Each row is a point on a landscape with many valleys, with its height.
From any point a ball rolls to the lowest of the 2 points nearest to it. It stops when none of these is lower. Distance is the straight distance between rows; heights are no part of it.
bulis: [89 107 130 93 106 110 82 120 116 72 114 75 88 112 124 149 119 107 85 108 123 137 123 130 100 97 85 87 103 116 100 95 105 110 100 107 85 72 88 100 131 100 83 128 98 122 97 82 120]  (h 784)
sako: [125 80 102 110 79 89 84 94 126 101 110 113 130 132 81 115 103 101 82 106 99 93 93 98 116 68 92 78 84 127 88 107 104 106 102 128 106 81 99 86 110 95 87 95 109 86 117 111 77]  (h 648)
zadu: [96 79 95 100 111 77 104 78 111 102 97 104 101 104 81 65 80 77 87 82 102 87 108 83 88 77 77 102 88 82 76 109 104 96 66 90 138 108 108 96 90 91 104 96 106 79 88 118 92]  (h 772)
nul: [112 102 119 99 71 81 108 102 111 111 93 130 152 118 88 99 107 82 86 118 96 82 104 85 114 60 101 103 68 137 95 118 111 110 104 127 106 70 111 85 77 102 77 112 114 109 109 102 61]  (h 604)
dabir: [114 95 116 103 115 86 89 108 127 98 107 67 60 99 80 104 112 95 74 113 92 122 126 106 84 98 104 69 125 92 87 83 103 119 89 83 135 115 73 72 88 123 113 72 107 108 75 108 96]  (h 464)
Liziz: [100 108 101 110 82 74 100 124 92 63 79 73 113 92 121 108 127 121 103 121 96 105 50 119 104 110 120 99 115 127 100 92 105 82 111 102 101 86 127 92 103 109 85 84 85 101 87 99 109]  (h 650)
todu: [87 126 110 96 104 99 106 112 85 113 93 92 103 83 119 83 105 101 95 109 113 94 111 102 100 121 104 118 108 110 116 104 80 116 100 90 94 106 98 108 98 109 108 96 97 117 88 96 101]  (h 543)
lenak: [104 103 76 73 111 122 108 82 119 132 98 82 128 83 124 98 71 87 97 99 146 125 108 88 104 84 78 94 84 86 93 107 96 95 85 80 63 70 95 129 93 75 106 122 100 92 120 86 149]  (h 705)
geb: [75 72 99 74 136 91 125 114 86 89 75 67 71 79 133 104 100 79 111 67 119 129 129 120 94 79 58 119 82 77 94 109 96 91 61 70 98 104 85 120 102 91 124 123 111 113 95 101 155]  (h 634)
safi: [104 104 101 103 90 57 101 88 115 116 106 78 98 107 107 76 81 92 64 91 109 75 96 131 83 84 81 114 99 119 95 91 84 92 71 81 132 93 84 83 83 94 128 53 122 119 101 113 75]  (h 203)
Revar: [100 94 94 85 110 52 122 98 124 122 84 74 95 118 109 108 102 85 68 82 103 90 107 126 100 57 67 114 86 122 79 106 74 100 70 87 127 90 74 102 69 104 125 55 146 128 106 86 81]  (h 290)
vove: [87 85 109 102 99 37 121 122 98 94 61 78 104 115 118 110 111 86 80 83 90 78 90 134 111 71 74 133 72 146 84 100 81 91 82 92 124 90 89 94 70 111 92 72 143 133 114 82 66]  (h 371)
Mudib: [102 91 74 106 107 112 108 75 85 103 101 109 92 101 104 80 62 125 130 71 86 59 60 103 92 129 100 124 101 81 122 90 100 69 92 96 86 119 97 102 106 72 131 78 92 72 119 117 99]  (h 214)
Dipo: [87 108 130 102 97 140 114 89 77 122 122 145 81 86 78 115 92 112 136 119 92 101 138 88 88 94 108 98 91 65 131 108 127 100 100 130 82 125 75 88 105 85 113 117 98 110 96 96 90]  (h 431)
Deti: [87 114 71 91 110 99 77 99 111 68 93 121 104 104 92 89 99 72 117 91 84 104 82 79 103 118 109 94 107 84 79 108 97 103 97 109 104 99 154 148 126 116 76 107 89 75 96 104 92]  (h 891)
veg: [94 75 121 100 92 50 126 118 97 96 69 69 115 91 121 119 126 101 93 94 106 95 88 124 105 63 83 119 75 141 102 104 96 85 101 85 104 87 88 69 63 109 74 97 129 138 89 90 103]  (h 442)
kes: [110 132 107 94 83 135 87 102 94 111 98 129 102 114 85 124 110 124 112 111 80 78 87 79 105 127 150 110 124 117 127 92 92 119 138 112 79 109 88 108 97 109 103 101 88 98 116 76 81]  (h 914)
Nedok: [90 77 91 86 97 150 88 107 87 117 109 120 113 90 90 86 114 97 118 82 101 107 92 75 107 124 119 102 112 94 98 100 95 118 118 98 66 93 118 119 113 92 59 155 73 78 79 114 120]  (h 807)
depu: [106 107 98 82 100 112 87 107 126 73 107 67 85 106 82 124 118 102 86 107 92 127 92 92 81 129 131 77 140 97 88 78 100 114 120 70 103 97 101 111 102 112 83 110 86 82 86 79 123]  (h 560)
pov: [116 79 96 119 105 102 77 111 106 96 105 108 92 127 89 140 108 112 95 105 91 115 99 91 135 87 92 70 94 116 89 100 90 113 109 125 121 91 91 91 120 120 101 82 109 102 128 99 83]  (h 685)
vepe: [95 97 93 101 97 71 105 90 107 76 94 134 111 118 98 85 98 80 100 95 97 84 99 100 115 77 74 109 75 99 80 113 98 97 78 116 130 100 135 122 115 113 77 92 119 99 108 111 67]  (h 835)
baz: [71 114 111 95 90 104 105 105 78 72 95 110 116 73 142 104 98 105 127 95 112 98 81 127 100 116 90 133 82 105 108 105 107 77 98 113 72 75 139 133 134 84 73 146 90 115 100 103 119]  (h 668)
Fari: [99 103 116 101 122 98 90 92 125 102 124 75 48 111 91 117 99 89 80 96 107 122 152 110 80 90 74 82 109 84 91 87 98 123 74 88 128 114 67 91 115 113 138 77 106 107 99 97 95]  (h 510)
Lef: [119 110 105 112 86 72 99 122 110 99 93 71 82 91 96 119 116 111 87 138 92 107 88 103 98 108 134 85 117 114 106 94 98 113 113 91 114 112 86 64 81 124 102 66 97 121 83 93 90]  (h 468)
Rofip: [111 70 81 104 106 88 105 82 116 108 102 72 108 86 106 75 72 97 94 88 119 112 80 98 98 90 74 81 107 81 90 95 108 75 80 84 105 95 91 86 97 78 120 85 87 83 100 116 141]  (h 201)
ged: [124 113 115 98 70 96 82 97 134 92 120 85 102 130 79 145 116 118 61 103 102 92 84 128 81 99 120 89 123 136 107 86 97 106 116 108 109 80 83 68 97 108 84 84 103 95 106 87 69]  (h 301)
gen: [103 72 92 104 116 109 110 119 51 131 85 98 115 96 129 68 81 96 110 77 115 81 111 106 133 116 99 131 89 112 110 104 51 94 96 78 89 117 87 109 87 105 124 96 118 105 99 105 115]  (h 801)
vig: [92 96 111 88 90 129 106 109 91 125 103 108 128 96 93 85 115 82 93 110 120 109 116 88 106 97 114 102 103 107 110 118 99 127 113 94 75 86 111 108 95 95 70 149 92 102 77 106 116]  (h 830)
gado: [90 102 119 99 91 122 110 77 93 94 113 128 67 104 89 130 87 124 120 93 92 88 135 103 79 90 87 114 86 76 119 110 131 91 82 130 91 107 73 84 107 87 118 107 111 109 123 96 83]  (h 473)
nor: [102 103 112 99 58 118 121 123 67 107 92 137 148 98 86 104 120 107 109 109 80 73 79 89 117 93 126 123 81 123 122 110 115 100 126 123 75 86 120 88 77 91 63 142 94 106 99 107 94]  (h 557)
vanez: [105 117 98 101 95 90 103 61 128 125 120 88 99 103 106 91 65 98 71 97 125 83 118 118 81 74 75 106 93 113 100 100 96 92 70 94 96 83 68 83 97 78 137 68 114 114 116 107 86]  (h 118)
San: [90 98 99 113 117 127 97 69 83 110 125 130 67 87 75 60 95 108 134 96 85 94 130 73 78 109 102 87 98 43 113 107 120 91 91 104 103 153 89 85 112 81 112 110 82 78 87 128 90]  (h 349)
viv: [74 102 117 99 89 107 117 120 50 92 81 122 128 67 129 90 103 105 136 96 101 82 94 106 126 109 104 146 77 104 116 112 107 82 114 108 80 100 141 122 100 90 79 147 100 115 97 98 108]  (h 638)
Molor: [96 99 83 107 94 62 117 84 105 83 82 104 98 96 79 59 87 82 103 100 80 72 78 96 84 88 91 108 95 87 78 102 110 77 77 101 147 102 130 100 72 94 102 68 117 84 83 116 83]  (h 793)
ledum: [99 93 115 117 105 96 78 123 99 83 97 96 105 116 122 130 119 97 86 101 112 118 119 108 143 86 84 90 80 137 94 106 80 118 104 118 118 96 100 111 121 124 87 96 121 122 115 89 91]  (h 718)
dif: [94 112 104 114 111 102 96 92 76 118 106 119 82 85 90 41 94 101 122 106 83 80 109 93 83 119 117 103 119 70 116 96 100 92 92 95 115 144 109 96 98 93 122 87 85 88 77 125 89]  (h 307)
buv: [95 130 113 73 81 116 95 103 138 77 109 82 97 99 72 130 129 88 89 115 93 137 92 99 71 116 121 77 140 90 98 92 126 114 114 95 85 74 121 110 101 105 61 136 76 81 73 84 113]  (h 592)
reru: [92 119 92 95 106 102 89 76 127 73 111 92 92 108 103 119 91 89 95 108 112 112 105 106 88 100 82 85 105 90 84 104 110 99 95 112 103 79 114 117 118 94 95 92 104 104 109 92 98]  (h 901)
Vik: [96 115 91 113 124 110 80 87 96 119 127 105 78 113 84 29 104 94 98 81 77 65 108 84 80 154 114 101 123 91 111 78 80 111 103 82 109 154 109 109 113 96 122 80 80 73 79 128 84]  (h 351)
fava: [100 99 69 90 114 101 103 85 103 91 83 139 119 127 89 92 78 75 114 98 92 96 94 70 116 87 90 98 73 93 73 127 91 101 93 118 118 93 131 142 109 108 92 92 114 78 127 91 71]  (h 854)
fonol: [92 108 58 80 130 132 87 92 106 113 100 117 118 94 94 86 98 79 115 95 115 131 119 70 111 108 101 81 106 75 79 117 84 128 110 96 75 103 122 146 123 93 79 129 83 75 102 98 122]  (h 765)
sene: [82 103 106 105 125 136 101 86 85 102 108 146 55 98 78 101 88 105 137 101 88 106 146 79 86 114 88 92 84 41 106 114 122 96 95 117 94 139 89 116 113 95 117 121 99 101 102 98 91]  (h 387)
peb: [108 135 109 106 79 124 98 102 92 111 106 116 104 85 99 125 106 124 114 140 94 111 105 82 108 99 130 89 111 105 120 102 112 112 132 131 70 99 83 94 103 98 97 97 79 119 110 83 97]  (h 889)
duk: [75 117 94 115 107 81 76 99 119 44 102 109 88 108 105 111 110 78 107 106 101 121 114 110 99 100 87 88 90 91 75 107 112 105 86 118 126 92 132 126 148 118 85 108 98 99 104 105 88]  (h 917)
Deve: [98 106 92 97 98 55 103 119 86 104 67 86 114 110 128 98 98 91 91 88 106 85 77 118 115 101 96 135 90 141 90 102 66 105 100 88 119 84 110 113 76 123 100 57 130 124 109 73 82]  (h 437)
zemis: [123 95 81 95 96 93 103 112 110 114 85 88 122 90 97 83 97 98 93 125 104 105 57 82 109 100 128 91 129 108 93 100 95 102 114 79 96 93 106 95 74 95 96 92 81 88 89 104 115]  (h 339)
Fogu: [82 137 103 105 86 90 86 124 102 96 104 83 122 96 119 77 121 93 79 116 119 107 102 117 103 119 121 116 122 128 102 102 85 117 117 93 87 85 121 107 108 103 81 110 87 115 77 103 108]  (h 581)
digu: [99 101 48 73 130 131 92 79 119 113 103 98 123 97 111 100 66 78 110 77 128 124 105 80 98 107 72 89 95 78 76 110 93 107 86 96 71 91 118 152 123 84 97 113 85 78 124 81 137]  (h 740)
leti: [74 112 115 119 89 103 84 108 72 55 120 112 76 83 118 111 118 120 131 115 92 112 114 112 102 115 101 100 95 80 117 99 135 82 100 137 97 110 110 97 140 100 96 129 80 119 103 111 105]  (h 848)
Kene: [104 102 116 118 70 91 65 96 122 94 136 97 86 139 73 83 117 104 58 88 88 68 108 115 79 108 111 97 119 117 106 82 102 107 92 91 129 107 93 66 108 100 83 82 104 86 78 123 57]  (h 408)
tego: [91 123 99 102 107 120 103 94 77 130 100 139 121 85 102 76 88 79 105 119 121 109 156 73 115 77 93 99 75 87 98 131 91 125 91 121 76 110 97 127 106 103 96 126 111 122 106 96 96]  (h 456)
bero: [105 62 89 77 89 133 130 89 101 111 85 154 102 124 61 123 92 98 123 83 76 84 93 67 102 88 98 96 79 64 101 104 131 94 109 113 94 97 113 100 77 91 79 133 111 60 111 94 84]  (h 558)
bapet: [54 118 121 111 86 74 105 115 78 60 104 86 99 80 140 102 121 104 109 101 111 105 93 147 97 108 90 122 95 115 114 107 112 78 88 110 89 89 124 95 133 95 87 125 87 128 88 107 116]  (h 696)
vob: [93 84 96 95 144 62 129 118 93 103 63 51 77 79 111 101 100 78 95 100 105 132 110 99 114 80 82 100 92 89 82 105 81 112 86 69 120 109 84 110 72 116 117 84 125 120 89 81 128]  (h 559)
zimup: [90 81 91 81 122 112 117 95 94 116 103 72 115 82 130 95 79 87 101 65 131 121 118 115 96 89 57 111 81 82 102 104 92 83 70 75 69 82 89 114 101 79 115 130 110 101 105 106 162]  (h 669)
Kivu: [88 87 89 85 122 138 77 77 122 93 137 103 87 112 98 96 92 93 98 49 95 107 119 97 90 136 80 97 108 94 85 81 104 105 98 97 82 106 106 114 143 96 94 115 84 66 102 98 119]  (h 861)
num: [129 73 104 92 83 132 80 103 118 124 127 87 116 108 67 98 115 107 79 89 104 108 93 88 90 105 131 84 130 120 103 95 102 112 124 80 81 92 83 68 95 92 82 124 78 84 77 124 111]  (h 746)
mas: [101 82 109 107 67 93 125 126 59 86 81 143 130 105 94 97 107 112 123 96 76 62 67 97 136 97 112 125 74 120 119 97 115 79 116 125 102 93 126 81 86 100 81 125 110 101 106 117 71]  (h 514)
Filu: [98 95 96 73 88 116 82 84 143 84 127 88 119 115 73 108 119 83 84 92 107 125 90 108 74 109 98 79 122 99 82 93 121 112 100 91 95 60 117 104 124 92 61 140 76 75 77 104 119]  (h 623)
Tokis: [99 110 128 112 72 78 123 102 93 103 97 110 131 94 99 101 104 110 97 116 103 83 100 108 98 69 105 113 80 127 119 103 116 86 105 121 103 87 94 66 79 91 86 106 111 123 98 101 79]  (h 555)
tunun: [94 78 98 107 92 63 111 92 103 64 101 83 92 93 106 88 90 99 113 90 103 91 60 125 91 76 76 98 94 92 94 93 126 54 71 106 121 90 108 84 107 83 102 95 104 87 104 120 109]  (h 317)
mul: [94 93 96 120 92 85 102 128 51 93 77 144 120 99 114 76 100 104 119 101 77 69 83 95 143 107 102 125 72 119 107 101 90 87 110 114 114 116 124 99 97 114 88 93 113 106 110 112 74]  (h 474)
Rop: [107 96 80 97 124 82 99 70 121 105 114 60 85 101 113 86 65 101 82 71 117 109 103 117 74 100 64 103 107 78 91 85 95 86 62 72 105 103 83 95 112 78 151 71 99 90 112 112 121]  (h 267)
luguv: [70 94 106 78 142 91 124 120 87 72 54 68 57 83 114 132 99 95 117 79 108 129 115 111 98 87 80 116 85 75 89 107 93 104 82 74 111 110 95 124 83 120 114 102 114 118 94 80 131]  (h 600)
tane: [113 97 102 126 115 68 84 112 103 103 99 90 74 97 96 107 111 102 88 129 88 115 112 101 118 97 112 70 113 97 91 94 97 118 102 102 145 127 88 83 86 130 113 58 110 121 86 97 83]  (h 414)
fose: [94 107 130 97 77 100 124 87 113 86 91 117 92 116 75 147 102 109 93 106 80 82 105 106 77 73 110 100 90 101 114 103 129 98 104 119 116 86 76 74 65 106 105 86 115 111 118 82 71]  (h 434)
zal: [108 118 116 126 82 116 57 92 112 102 149 105 84 148 72 82 128 109 72 82 67 63 111 106 91 138 125 97 120 126 110 68 94 108 121 95 108 134 94 82 117 110 95 82 89 73 86 117 64]  (h 427)
zile: [101 84 104 109 110 125 101 82 77 124 109 117 78 107 88 77 75 120 117 71 87 58 100 99 84 111 95 116 105 87 123 93 96 79 91 90 101 134 78 82 93 89 135 85 107 87 111 116 87]  (h 147)
mase: [95 112 113 116 94 67 123 124 82 93 71 76 118 65 130 100 123 119 107 130 96 108 76 110 111 97 123 115 93 124 114 108 105 91 122 102 100 95 103 78 70 99 90 99 91 128 91 89 116]  (h 691)
Vamak: [96 88 93 98 112 124 108 97 76 117 87 140 112 103 96 100 84 88 111 90 108 93 122 76 122 87 85 110 82 91 101 127 98 109 103 112 81 105 102 121 90 103 89 125 119 98 110 95 100]  (h 410)
navi: [132 97 77 118 98 89 90 104 94 112 111 75 120 82 128 80 87 120 102 132 116 108 59 102 130 98 102 81 103 107 108 92 90 74 102 103 81 89 93 89 120 81 116 74 74 106 117 124 125]  (h 341)
Nasod: [108 94 105 93 93 126 109 89 103 100 93 140 87 118 70 130 95 109 113 102 80 86 104 85 90 101 108 83 97 83 104 102 119 103 114 119 97 103 99 99 99 102 101 110 106 83 106 85 77]  (h 520)
binup: [99 91 102 125 96 64 116 116 74 112 82 77 116 64 128 70 100 108 111 122 94 96 73 111 114 94 103 109 94 107 106 103 89 74 98 84 106 106 98 80 75 93 113 82 101 132 84 116 110]  (h 731)
vip: [91 123 109 106 106 105 105 117 66 127 94 113 114 67 117 64 98 92 102 127 114 109 137 81 119 94 108 111 88 97 114 120 82 114 106 102 81 126 94 103 95 102 101 107 102 131 87 103 112]  (h 501)
pekuz: [106 104 59 76 123 142 85 87 125 106 124 71 100 110 110 93 82 97 94 46 110 112 99 90 88 159 98 97 135 91 94 67 88 94 107 72 58 105 96 127 130 87 124 100 61 56 110 93 138]  (h 817)
vebe: [90 144 109 119 89 61 90 130 97 77 88 59 120 86 143 90 129 103 76 133 115 109 73 119 114 109 115 106 111 139 103 98 85 104 109 100 99 93 125 91 108 113 72 89 87 126 80 100 101]  (h 615)
ledof: [99 128 114 88 75 110 105 84 118 109 114 121 124 102 88 90 105 89 94 121 109 96 115 100 83 81 112 106 103 107 108 113 105 110 107 116 80 79 104 103 96 90 86 115 95 102 97 95 94]  (h 857)
luda: [111 90 72 80 115 145 75 103 101 112 113 110 111 105 84 80 122 94 99 79 93 118 109 56 110 126 110 74 125 86 88 91 82 136 129 96 72 109 111 140 121 102 71 129 66 61 81 103 127]  (h 787)
geku: [108 86 114 124 106 87 89 125 70 109 102 111 76 91 99 84 109 113 111 107 83 92 106 95 116 107 113 91 103 86 114 90 89 108 108 106 132 141 88 80 92 116 115 77 100 113 92 112 80]  (h 360)
vus: [122 85 105 108 84 89 74 92 148 87 123 97 90 151 65 110 115 105 66 87 84 83 75 111 89 100 112 72 113 129 88 77 109 109 104 101 128 92 102 74 101 112 82 82 110 71 94 106 58]  (h 366)
ruv: [92 93 118 91 85 118 135 131 53 117 70 141 135 91 108 89 102 90 119 95 98 79 94 83 129 98 115 131 72 118 123 114 93 111 125 102 77 101 115 113 77 99 71 142 107 101 98 100 100]  (h 601)
Naf: [116 103 62 84 103 142 76 95 106 127 125 82 122 92 109 66 98 98 88 67 118 113 93 85 101 137 110 101 128 98 101 86 82 118 114 79 55 93 101 119 134 80 99 123 56 72 99 112 142]  (h 795)
beziv: [122 95 111 91 89 137 94 103 105 127 127 85 96 100 92 121 106 111 81 117 121 122 119 99 96 107 123 83 122 109 120 98 98 126 118 95 75 95 67 76 98 99 108 119 85 106 97 95 119]  (h 712)
damuf: [118 87 85 86 121 146 84 83 119 115 121 94 94 131 87 100 89 110 89 41 93 87 105 86 82 149 96 98 121 105 100 74 93 107 107 75 77 116 84 108 113 95 115 95 90 60 109 97 112]  (h 840)
Soz: [93 89 93 130 100 82 82 96 82 69 108 125 90 85 114 66 102 103 131 122 91 96 90 107 115 103 94 89 91 75 100 108 119 69 88 134 120 114 126 95 140 87 103 97 77 99 105 136 104]  (h 399)
Buf: [110 94 89 95 102 80 106 129 93 86 70 82 108 114 121 140 112 106 90 101 88 105 75 109 131 94 97 108 92 139 93 100 79 107 120 103 112 85 100 106 84 128 95 69 128 119 114 70 96]  (h 495)
lavup: [98 126 57 88 104 103 107 84 103 93 73 133 117 97 85 77 73 84 121 112 83 87 68 54 102 107 108 108 97 79 81 117 100 105 103 110 97 108 154 153 97 100 81 95 100 74 111 88 82]  (h 874)
nolef: [119 101 115 89 65 93 115 85 131 100 102 101 106 111 82 149 110 119 86 116 97 91 81 116 86 81 112 92 95 121 105 100 130 96 116 119 94 63 88 70 79 102 84 96 106 109 108 85 84]  (h 374)
Guv: [120 105 88 111 87 102 102 79 110 111 118 98 112 99 109 106 85 124 99 107 107 95 74 106 96 88 106 96 106 105 114 90 101 77 103 117 72 86 82 81 112 76 121 77 84 103 120 101 111]  (h 340)
tivom: [123 90 90 107 108 114 93 55 119 144 138 106 105 122 97 82 67 102 76 83 118 83 138 99 86 82 75 91 93 103 101 100 85 107 78 96 98 107 59 84 103 77 144 75 103 89 120 112 83]  (h 199)
Dopi: [93 117 106 94 109 75 114 74 120 93 98 107 81 93 69 80 87 81 93 110 94 110 115 85 67 69 90 87 106 69 84 117 117 104 71 91 137 113 108 103 90 100 105 85 108 87 86 100 79]  (h 752)
Votev: [88 89 124 109 92 111 68 112 109 57 133 84 81 107 119 154 132 123 92 92 109 116 101 143 99 119 81 94 103 111 107 81 120 84 106 117 88 80 99 99 153 104 84 129 89 108 105 111 116]  (h 809)
luzu: [100 136 98 93 79 105 81 78 141 98 122 92 119 108 96 116 101 99 78 123 122 120 96 109 75 98 103 85 118 108 96 97 115 109 104 110 81 63 104 109 118 88 97 104 86 91 104 93 103]  (h 881)
viduf: [79 110 110 97 118 71 122 97 108 82 65 108 86 82 95 93 99 71 100 112 101 113 122 96 91 68 77 102 79 78 75 126 106 108 84 92 138 106 110 117 75 116 94 92 131 112 89 90 88]  (h 727)
febu: [87 104 98 138 93 72 85 113 54 66 85 123 95 87 115 69 100 113 123 110 78 90 84 102 122 112 109 109 84 93 92 97 93 83 102 117 134 125 133 96 113 108 97 82 91 111 103 121 70]  (h 436)
vifel: [115 97 91 106 109 118 99 97 75 144 92 141 96 113 86 71 88 93 103 100 99 89 133 71 121 98 103 100 89 87 96 107 80 117 98 105 107 131 90 107 88 108 110 96 111 96 111 107 79]  (h 357)
bibo: [87 108 109 90 115 54 131 105 105 85 52 96 88 97 99 135 103 93 101 114 82 110 103 92 99 67 86 106 80 100 86 110 95 115 96 108 122 93 94 107 67 125 93 79 138 121 106 69 82]  (h 697)
puza: [92 126 98 111 96 62 105 85 100 79 88 114 121 90 98 55 91 74 109 119 101 80 88 95 102 79 86 107 81 99 73 121 106 85 82 115 125 100 135 103 95 93 99 91 105 109 96 120 76]  (h 815)
muzez: [99 106 106 81 110 104 124 118 84 103 60 119 80 105 85 146 101 97 107 99 89 112 103 86 101 90 108 111 89 94 105 108 93 112 114 99 110 101 89 111 57 130 100 96 135 108 116 58 92]  (h 657)
Pibu: [87 136 108 116 97 106 66 92 106 94 134 99 84 121 98 68 107 102 93 89 79 71 116 104 81 141 117 114 123 110 105 87 95 114 105 92 110 125 107 111 115 101 108 87 96 83 88 111 61]  (h 391)
nafup: [82 93 78 99 120 98 73 102 116 53 104 105 91 90 99 110 127 70 112 91 93 137 101 91 104 118 90 72 102 83 63 107 109 110 98 104 127 96 150 135 145 120 58 129 83 81 99 105 110]  (h 904)
teti: [111 107 100 80 97 121 127 100 100 110 66 107 98 97 94 159 86 116 114 122 96 107 100 88 101 90 115 100 96 102 111 100 113 111 127 110 74 90 80 101 64 108 104 100 107 109 124 59 107]  (h 611)
vipi: [106 127 109 97 96 96 103 116 118 94 105 67 82 86 99 117 114 116 92 135 95 122 90 100 83 123 134 85 135 93 111 85 109 97 113 91 93 96 91 88 97 106 108 93 77 103 86 89 123]  (h 519)
gim: [129 66 103 108 114 80 105 132 89 129 86 72 91 88 99 106 108 97 86 101 93 107 100 102 113 99 116 86 108 117 95 94 77 111 112 58 125 111 68 75 51 131 112 71 116 115 72 92 104]  (h 564)
ligat: [91 135 103 116 91 119 76 93 97 83 115 128 85 95 105 113 111 115 116 132 93 108 119 93 101 105 118 93 98 89 107 107 119 104 116 139 93 108 110 107 138 108 97 100 86 121 113 97 83]  (h 866)
Zabeg: [112 91 93 84 97 139 89 102 99 130 127 95 112 104 85 78 108 96 89 78 104 104 102 88 91 136 124 99 134 106 106 87 80 122 121 61 73 102 90 97 102 97 100 125 79 79 74 108 129]  (h 773)
suzus: [114 82 123 85 94 124 117 102 102 122 100 77 87 100 87 124 101 117 99 101 105 99 102 107 77 105 114 99 121 101 119 84 96 103 115 79 86 93 58 76 70 97 113 102 99 103 96 81 125]  (h 672)
mun: [108 69 97 112 113 86 120 130 63 120 72 81 127 77 139 84 103 101 116 97 112 90 79 102 139 98 98 122 76 116 106 110 78 90 107 81 87 108 99 101 78 103 101 96 117 112 94 107 127]  (h 769)
Zogab: [76 106 104 91 104 121 107 77 87 81 104 135 78 104 97 117 80 109 133 70 83 84 104 106 84 103 89 126 83 71 104 109 115 78 87 122 86 110 108 130 119 85 109 120 104 97 123 94 86]  (h 509)
ferad: [101 71 89 107 102 91 112 72 104 95 108 80 82 87 95 70 80 109 109 80 96 91 71 114 72 97 78 97 104 60 105 88 128 55 73 88 114 94 98 68 97 63 126 99 85 70 101 126 122]  (h 262)
ditot: [98 77 112 96 120 70 108 131 104 101 82 68 62 93 94 103 109 83 79 96 96 114 125 113 93 93 95 90 112 98 87 90 78 114 91 58 142 116 81 96 74 132 110 78 122 119 84 93 99]  (h 511)
Damug: [110 102 98 74 96 130 135 89 97 115 67 137 92 122 70 142 77 109 121 102 73 81 92 67 81 93 117 108 95 76 112 98 119 107 118 111 82 99 85 105 61 104 112 102 122 86 124 67 74]  (h 561)
Kege: [122 98 98 115 114 110 87 101 95 127 106 110 97 110 91 86 91 100 93 105 97 88 101 90 121 115 107 89 109 101 91 97 74 110 99 91 113 118 94 95 96 104 124 74 97 101 104 112 84]  (h 300)
zagur: [102 84 117 105 103 105 84 138 102 95 112 67 108 105 134 137 131 105 72 102 133 132 116 117 128 86 91 100 92 147 102 101 74 124 108 95 88 72 82 105 114 124 81 114 105 123 95 94 120]  (h 751)
gipun: [87 104 129 107 78 110 80 100 108 63 126 97 77 97 101 151 127 121 110 121 99 132 112 127 92 100 102 75 101 90 103 93 139 84 107 140 92 83 103 87 142 96 83 135 87 116 101 99 103]  (h 829)
logov: [115 96 94 90 103 90 89 106 118 89 88 75 94 124 105 148 101 94 80 92 100 116 88 108 105 98 91 90 109 113 86 89 79 109 110 86 108 91 94 112 95 120 103 78 118 94 115 72 99]  (h 547)
Godos: [114 106 71 97 105 107 109 79 97 108 97 89 106 88 126 96 55 126 113 98 106 88 54 105 94 125 108 107 113 81 109 86 98 72 98 98 63 98 86 104 99 72 141 73 85 84 127 94 115]  (h 275)
nuda: [118 85 70 101 105 93 111 98 105 114 88 76 126 76 110 86 83 98 104 121 120 119 63 90 116 85 100 80 104 87 87 103 107 83 94 91 83 78 108 107 94 79 105 101 79 87 112 102 138]  (h 270)
nir: [93 79 104 119 87 82 92 93 95 76 122 98 102 73 103 69 100 107 112 113 102 106 84 118 98 84 83 85 92 73 108 104 130 55 76 111 117 101 114 72 125 72 99 117 78 100 92 142 121]  (h 363)
Kotav: [127 69 97 91 107 108 117 113 109 136 84 76 92 118 94 129 92 104 83 79 111 93 97 101 94 97 112 101 107 108 101 95 78 102 109 63 105 96 71 87 56 117 121 81 124 103 100 80 107]  (h 621)
tif: [103 110 101 110 108 122 92 71 104 131 130 102 89 106 105 71 77 106 104 102 108 85 127 98 86 107 90 104 102 84 117 100 101 105 80 101 95 123 76 85 110 75 144 79 88 96 108 115 90]  (h 222)
Tagi: [90 90 130 95 83 78 122 108 89 91 98 77 114 82 94 97 118 110 95 104 105 89 97 128 87 84 92 124 98 126 113 100 104 82 91 101 96 86 85 69 76 98 94 115 112 117 81 99 114]  (h 505)

Call two points neighbours if one is among the 2 nearest of the other. Go from one point of each pair to the other, from neighbour to neighbour, staying as low as possible. Name the highest point that can't be avoided.
Nasod and vanez -> kes
vanez and Rofip -> Rop
zile and vanez -> tif
ged and dif -> zal

Two balls start at each pair of points below. Name the first point that both come to, or write none.
Molor and reru -> none
ruv and vig -> none
luzu and Kivu -> ditot
